Each row is a point on a landscape with many peaks, with its height.
A climber steps from a point to the highest of its 6 nearest points, and stops where none of them is higher. Distance is the straight distance between rows; heights are no part of it.
nimum (h 1.97): [114  75 106 123  65 108 100  80  74 103  86 111  68  95 132 105 113  93
 104 170  91 120]
kibim (h 4.57): [104  96 116 110 116 101  99  99 101 100 103  98  95 100  74  90  93 116
  93  87  99 100]
vufe (h 2.70): [118  66  79 123  82 116  82  66 104  84  95  92  98 100 106  82  91 119
 100 155  96 132]
toz (h 5.00): [ 72 113 118  76 111  97 109 132  76 105  81 113 128 105  76 121 133  97
 109  80  96  74]
zanek (h 6.31): [112  81 121 119  88  89 113  87  80 106  94 105  59  98 109 101  93 113
 105 132  87 121]
Nuv (h 5.44): [ 86 115  91 114 124 108  97 105 116  92 112 100 127 112  77  90  92 102
  88  62 106  76]
ran (h 4.70): [ 86 100 117  87 123  84 108 115 115  95 120 100 120 102 104  92  92  98
  95  70 120  94]
rif (h 3.56): [109 113  84 120 107 101 102  72 108  90 114 102  61  97 127 130  66 115
  93 104  90 124]
sut (h 1.79): [ 99  76  96 113  95  86  95  71 107  85 111  98  87  96 150  94  73 115
  97 148  90 148]
bop (h 5.27): [103 108  74 109  88 119  79  97 114  74 111  88  85 108 115 111  79 100
  92 118  93 107]
vogu (h 1.01): [106  82 123 119  77  85 118 106  79 105  95 108  69  96 135  97 102  95
 105 144 103 114]
momu (h 5.78): [ 84 119 106  87 119 103 100 100  90 117  81 109 124  99  63 100 120  99
  96  51  97  71]
manop (h 5.17): [100  93  75 102  73 114  77  90 115  72 100  88 104 109 137  92  89  95
  85 147 112 117]
Tenun (h 3.21): [ 90 101  69 113  90 107  74  69 115  70 107  88  90 104 114 122  63 117
  85 134  84 121]
Kad (h 6.25): [ 82 106 101  51 103  75 123 107 108 132  78  95 140  83  80 110 131  85
 120  72 106  96]
Lanil (h 3.48): [ 95 104  96 128 115 110  92  88 122  63 120 102  96 113 114 111  66 118
  84 101  90 110]
mikik (h 2.29): [107 101 112 103 114  88 116 100 101 118 115 102  67  90 110 105  85 100
 105  71 103 106]
fimam (h 1.80): [100  95  95 116  90  91  93  78  94  86 101 102  53 106 133 132  73 118
  96 132  79 127]
Vimo (h 4.72): [ 90 108  98 121 116 110  96 112 114  74 115 100 120 120  86  95  86 105
  84  90 109  83]
buri (h 3.38): [ 94  98  81  98  79 103  77  77 118  84 106  89  76 100 142 115  71 101
  85 141  93 125]
das (h 5.80): [ 90 117 103  60 112  81 102  81  94 114  94 107 136  82  66  97 118 112
  83  48 105  81]
Kato (h 5.91): [ 87 108 103  97 121  93  99 116 116  96 106 100 144 105  80  93 100  97
  99  69 116  78]
vula (h 3.65): [112 107 115 113 114 101 118  95  90 111 104 108  62  99  92 114  85 109
  97  70  98 102]
vuk (h 6.10): [101 109 114 110 112 101 112 117  86  90  98 110  69 115 113 125  95 100
  95  83  89  94]
kog (h 5.34): [112 113  92 121 121 116  98  96 107 102 102 105  95 102  72  92  90 103
  94  67  96  87]
rezoz (h 3.66): [113  91  60 108  86 114  71  59 120  92 101  84  79  97 108 105  70 112
  96 128  86 128]
kefi (h 6.48): [115  81  78 110  77 116  86 104 110  85 102  89 111 108 121  67 109  84
 105 137 114 116]
Tup (h 6.64): [107 119  73 109 110 116 100 106 120 105 105  97  98 105  99 103 102  82
 105  76  99  86]
tur (h 4.33): [106  95  64  97  75 109  59  70 123  86 101  73  96  99 124 101  75 102
  86 140 101 118]
fafu (h 3.99): [ 95 114 112 118 128 104 106  98 116  91 117 114  97 106 100 116  75 102
  83  61  97  88]
Piro (h 2.81): [102 101 110 116 104  99 104 100  97  89 110 104  71 101 107 110  80 111
  96 101  89 113]
Durok (h 1.53): [104  71 125 115  94  87 105 102  93  93 106 103  86  97 117  93  92 115
  98 135 102 122]
Gud (h 3.27): [ 99  91  78 110  81 109  69  64 100  81  93  92  80 106 104 132  83 124
  99 156  66 120]
basak (h 5.92): [ 88 107  97  87 109 107  98 123  92 119  88 103 132 100  67  97 135  88
 113  81 103  74]
rul (h 4.92): [ 73 126 106  76 130  80 118  94 117 110  94 106 144  96  99 120 101  84
  92  33 104  76]
gibus (h 0.59): [113  97  89 106  76  93 102  89 101 103 103  97  60  94 147 109  90  89
 102 129  92 123]
sal (h 4.16): [111  95  82 105  79 119  87 111  95  94 104  93  81 105 118 102 108  86
 107 131  95 101]
dalos (h 1.25): [108  82  92 112  70 102  86  72  96  94  88 102  79  93 141 106  93 101
  96 164  89 131]
Mogab (h 3.47): [ 96  86 110 112 114  97  99 110 108  87 114  98 105 100  97  88  79 113
  92 101 101 110]
Padi (h 4.00): [ 85 108 109 103 116 100 106 130 107  85 108 107 120 116 104 108 100  93
  95  80 105  81]
Bugu (h 4.18): [ 95 103  92 102  93 126  97 139  90  93  96 103 113 115 104 105 130  72
 122 116  99  86]
Guliz (h 3.31): [111  97  98 111  94  97 105 119 106  97 110 101  84 101 124  93  96  87
 100 107 104 111]
Tugut (h 3.23): [ 97 109 119  66 124  69 109  86 108 114 124  92 117  74  92  90  84 113
  88  55 121 101]
bimo (h 4.56): [108  88 118 109  96 105 102 124  90  98  96 100 104 104  89  92 112  95
 103 115 103 101]
degik (h 4.93): [ 79 115 124  87 121  93 106 117  98  97  98 116 126 109  77 104 100 110
  82  69 103  80]
zot (h 1.86): [111  78  99 117  85 105  94  89 103  79 102  96  93  98 118  80  90 109
  96 147  93 129]
lepal (h 5.11): [103 103  82 113  97 113  95 123 119  86 112  92 102 108 113  91  98  87
 102 103 106 100]
pafiz (h 3.01): [ 98  82  72 105  76 110  61  59 108  86  87  89 103  99 113 110  80 121
  96 164  78 127]
gemel (h 5.02): [ 72 117 104  68 118  81 115 112 115 109  89 100 153  98  85 106 112  95
 103  60 110  82]
Lamo (h 6.18): [ 86 107  86  87 111  97 101 113 114 109  94  86 160 109  67  82 118  90
 115  64 121  76]
Maz (h 1.02): [109  86 123 102  93  83 123 108  93 112 109  97  75  94 129  86  97  97
 104 110 110 116]
darem (h 3.28): [120  80 113 108  93 102 105 104  95 111  99 100  91  91  87  79 101 104
 107 119 101 106]
gibik (h 5.47): [ 93  94 116  80 110  81  99 109 110 100 111  94 128  90  79  73  98 110
  94  81 119  94]
dudo (h 5.52): [ 75 119  96  92 120 115  96 109  90 122  74 109 137 100  66 115 135  81
 111  61  96  64]
fide (h 3.05): [119  97 118  75  93  82 116 103  79 136  92 104  85  85  78  92 110 105
 111  88 102  94]
Remil (h 4.26): [100  96 137  76  95  81 110 109  69 115  86 107  94  92  72 108 117 115
  97  89 106  83]
Zefa (h 2.20): [116  88 113 104  90  92 118 107  91 118 104  96  78  90 109  86 109  89
 110 107 102 105]
vuz (h 3.90): [ 89 116 125  41  92  65 118  94  80 109  90 114 116  84  84 113 127 111
  90  83 106  90]
siro (h 1.12): [115 103  91 113  80  97 110  80  87 119 103  97  43  91 126 108  91  99
 115 120  88 118]
surab (h 7.18): [117 114  67 117  93 130  88  94 108  91 113  91  81 104  97 105  91  95
 100 100  91  95]
Fute (h 3.89): [104  78  77 100  88 100  84  76 119  82 113  89  93  97 150  82  76  99
  89 142 114 139]
zugol (h 4.09): [105  99 114 107 104 109 101 117  81 101  93 108  93 101  70  94 113 105
 100  98  91  91]
retu (h 3.20): [ 94 101 135  65 103  64 116 123  89 104  97 112 112  94  99 101 113 100
  98  85 109  95]
buk (h 2.39): [115  97 103 124 114 103 109  70 100 108 117  96  63  94  99 106  65 126
 102  89  90 125]
nup (h 2.59): [112 105  77 121  97 109  92  72  98  91 102 100  59 102 105 121  77 121
 100 120  73 123]
kive (h 5.09): [ 76 117  92 116 118 116  95 119 105  86 107 106 136 124  87 106 104  88
  95  74 102  63]
Vaked (h 2.27): [111  83 113 120 109  92 107  91 105  92 117 100  81  93  99  86  77 118
 100 110 101 125]
non (h 5.46): [102  88 117  86  96 103  98 116  95 101  95 100 135  94  59  77 120 110
 100  99 111  86]
fadus (h 3.04): [104 102 119  94 100  89 117 125  89 106 102 110  85 102 100 109 103  94
 108  90 101  94]
Lopaz (h 6.93): [115  82 103  96  90 106 103 124  95 116 101  94 118  96  91  75 124  79
 122 110 111  95]
zefid (h 6.07): [ 93 103 111  86 106  95 112 133  92 110  92 102 118 100  96 102 121  86
 117  83 105  91]
Petuk (h 5.25): [ 84 124 124  67 115  79 112  95  90 107  88 114 109  96  85 116 111 106
  83  48 101  83]
zigi (h 5.41): [118  85  95 103  96 101  96 110 120 105 107  87 112 100 109  63 102  85
 111 102 119 104]
Nez (h 6.09): [ 77 108 119  48 101  68 118 123  92 111  87 105 132  91  96 114 124  93
 106  81 108  92]
pite (h 6.36): [ 80 128 105  64 115  84 108  82  91 120  73 113 134  85  75 120 126  96
  91  36  90  69]
rono (h 4.99): [ 79 121  89 107 118 121 102 132  94 111  86 106 128 118  87 122 133  72
 121  77  93  67]
zupel (h 6.49): [ 93 100  97  83 107  92 102 123 110 107  97  91 146 101  81  82 122  92
 115  83 121  85]
zugo (h 5.69): [110 107  88 109 114 108  99 108 121  99 112  95 101 105  95  92  92  94
 100  73 107  94]
beb (h 6.79): [108 101  91 122 111 100  95  77 124  81 130  89  86  98 122 107  61 113
  95 102  99 123]
Nonil (h 0.63): [112  77  90 100  67 111  90  77  97 103  87 101  82  95 155  90 104  84
  89 168 104 126]
pari (h 3.86): [117  94  97 109  85 111  99 107  83 101  96 103  69  99  99 100 110  93
 109 114  95 102]
Neke (h 5.28): [ 76 119 111  72 122  77 102  90 114  95 103 111 147  91  80  97  97 115
  77  49 113  76]
soveg (h 4.17): [103 114  66 108  93 111  78  74 134  78 120  84  92 103 126 113  65  98
  86 100 102 104]
los (h 4.55): [102  98 113  89 113  87 109 110 110 103 113  99 109  93  96  83  92 102
  98  77 116 102]
Rok (h 5.04): [121 102  77 106  79 119  93  97  97 104  98  97  70  97 111 100 104  89
 112 119  92 107]
Pasi (h 2.45): [121  72  84 116  75 103  91  62  93 105  90  99  74  90 114  93  95 107
 108 162  85 129]
modo (h 5.75): [ 88 115  83 102 115 109 104 115 120 103  98  99 136 108  89 103 111  83
 114  64 103  77]
Fev (h 5.14): [109  98  97  96 103 102 108 119 108 115 100  97 105  98  98  88 109  85
 120  82 105  93]
Fuzul (h 3.55): [111  79  67 112  82 105  81  53 121  96 100  86  90  93 131  78  80 105
  96 147  99 138]
Bif (h 6.04): [ 93 105 100  81 116  94 100 102 112 108  97  92 150  94  58  78 109 106
  95  65 116  76]
kabep (h 7.15): [104  95  87 107  73 118  87  89  79  90  90  99  58 104 114 124 103 103
 100 150  78 111]
vato (h 5.01): [ 85 105 101 111 116 112  88 118 102  80 102 104 143 121  67  81 105 103
  90  84 106  72]
pebi (h 1.94): [114  86  92 115  94  91 109  67 104 114 110  94  67  86 124  94  75 110
 105 129  95 138]
fubam (h 4.41): [109  99 104  93  99 106 108 118  89 122  92 101  98  96  76  98 117  92
 119  85 102  86]
furi (h 4.21): [110  85 103 119  78 112  98  79  74 100  87 102  63 100  98 110 106 113
 111 151  83 115]
fom (h 0.19): [107  93  80  89  59 120  78  90  86 106  83  97  73  96 140 105 111  74
 100 160  96 116]
Nubo (h 5.61): [103 107  75 112  91 132  81 112  96  81  99  99  92 115  97 105 108  91
 100 121  85  88]
bedev (h 5.77): [ 78 129 116  74 121  86 103  83  94  99  86 116 133  87  80 111 114 109
  67  41  99  73]
tek (h 3.53): [114  85 100 120  91 114  95 101  90  97  98 103  77 104  90  94  99 107
 109 130  86 112]
mumet (h 4.73): [105 100 124  54  89  82 105 103  77 108  88 113 124  84  63  93 134 112
  98  94 113  89]
zoka (h 6.05): [106  80 113 115  98  87 110  90  96 103 114  99  70  92 133  85  82 108
  99 129  99 132]
dum (h 4.42): [ 93 109 123 110 118  99 105  94  91 100 100 109  89 103  81 107  85 120
  84  68  94  95]
sus (h 2.31): [113  89 102 109  76 106 108 109  82 105  94 103  73 102 127  95 116  81
 112 139  98 112]
vozu (h 1.30): [105  85 145  93  89  68 120  90  71 127  97 100  69  83  94  95 101 120
 106 106 108 109]
dav (h 3.46): [ 96 104 122 112 100 115 103 113  73  91  89 111  76 112  85 116 109 108
 103 103  91  83]
viz (h 3.07): [ 96 121  92 106 109 113 103 120  99  94  99 113  89 117 112 127 105  78
 105  79  83  82]
beg (h 4.71): [ 89 124 108  92 121  92 111 106 106 123  90 108 111 101  91 116 110  82
 103  44  99  74]
makom (h 5.12): [ 99 103  68 118  93 127  81 111 112  73 113  89 115 119  94  89 100  95
  96 114 102  88]
Ver (h 5.24): [ 85 109 121  88 112 110 100 120  69 111  83 114 108 104  72 111 130 100
  99  78  96  78]
teg (h 5.57): [ 87 123  94  95 128  94 103  97 124 110 104  96 152 105  79  95  99  88
  89  38 110  65]
ker (h 5.65): [ 88 105  75 115 107 115  93 131 111  80 103  86 151 130  93  87 118  85
 112  92 119  75]
figam (h 5.22): [100  97 120  73  96  95 108 119  79 121  83 100 119  89  64  95 132  97
 111  96 105  86]
biba (h 5.79): [ 95 104 102  73 116  84 111 116 117 118  97  91 135  94  91  94 112  88
 116  64 116  91]
daz (h 4.63): [105 112 116  95 107 105 108 101  81 116  88 110  81 102  72 107 111 104
  98  72  95  83]
fazar (h 5.19): [116 101  73 108  95 109  94  98 116  96 114  91  80 101 119  92  88  93
  99 108 101 114]
vozaz (h 6.12): [ 87  94 105  89 100  96 102 131 109  93  97  92 150 109  86  83 122  92
 107  94 117  85]
diret (h 2.69): [106  89 122 120  91  82 120  87  83 113 111 106  47  94 125 105  84 112
 108 121  93 121]

Call two points neighbours if one is among the 6 nearest of the other. Go from one point of each pair to the other, from neighbour to neighbour, staying as high as possible. Name the lowest point that can't be avoided.
surab / zanek: furi
kefi / Lopaz: zigi
surab / Lopaz: modo
kabep / pite: Rok
zupel / pite: das
zupel / Lopaz: zefid

For each start below, name the point where the climber stops.
zugol: zupel
vufe: kefi
nup: kefi
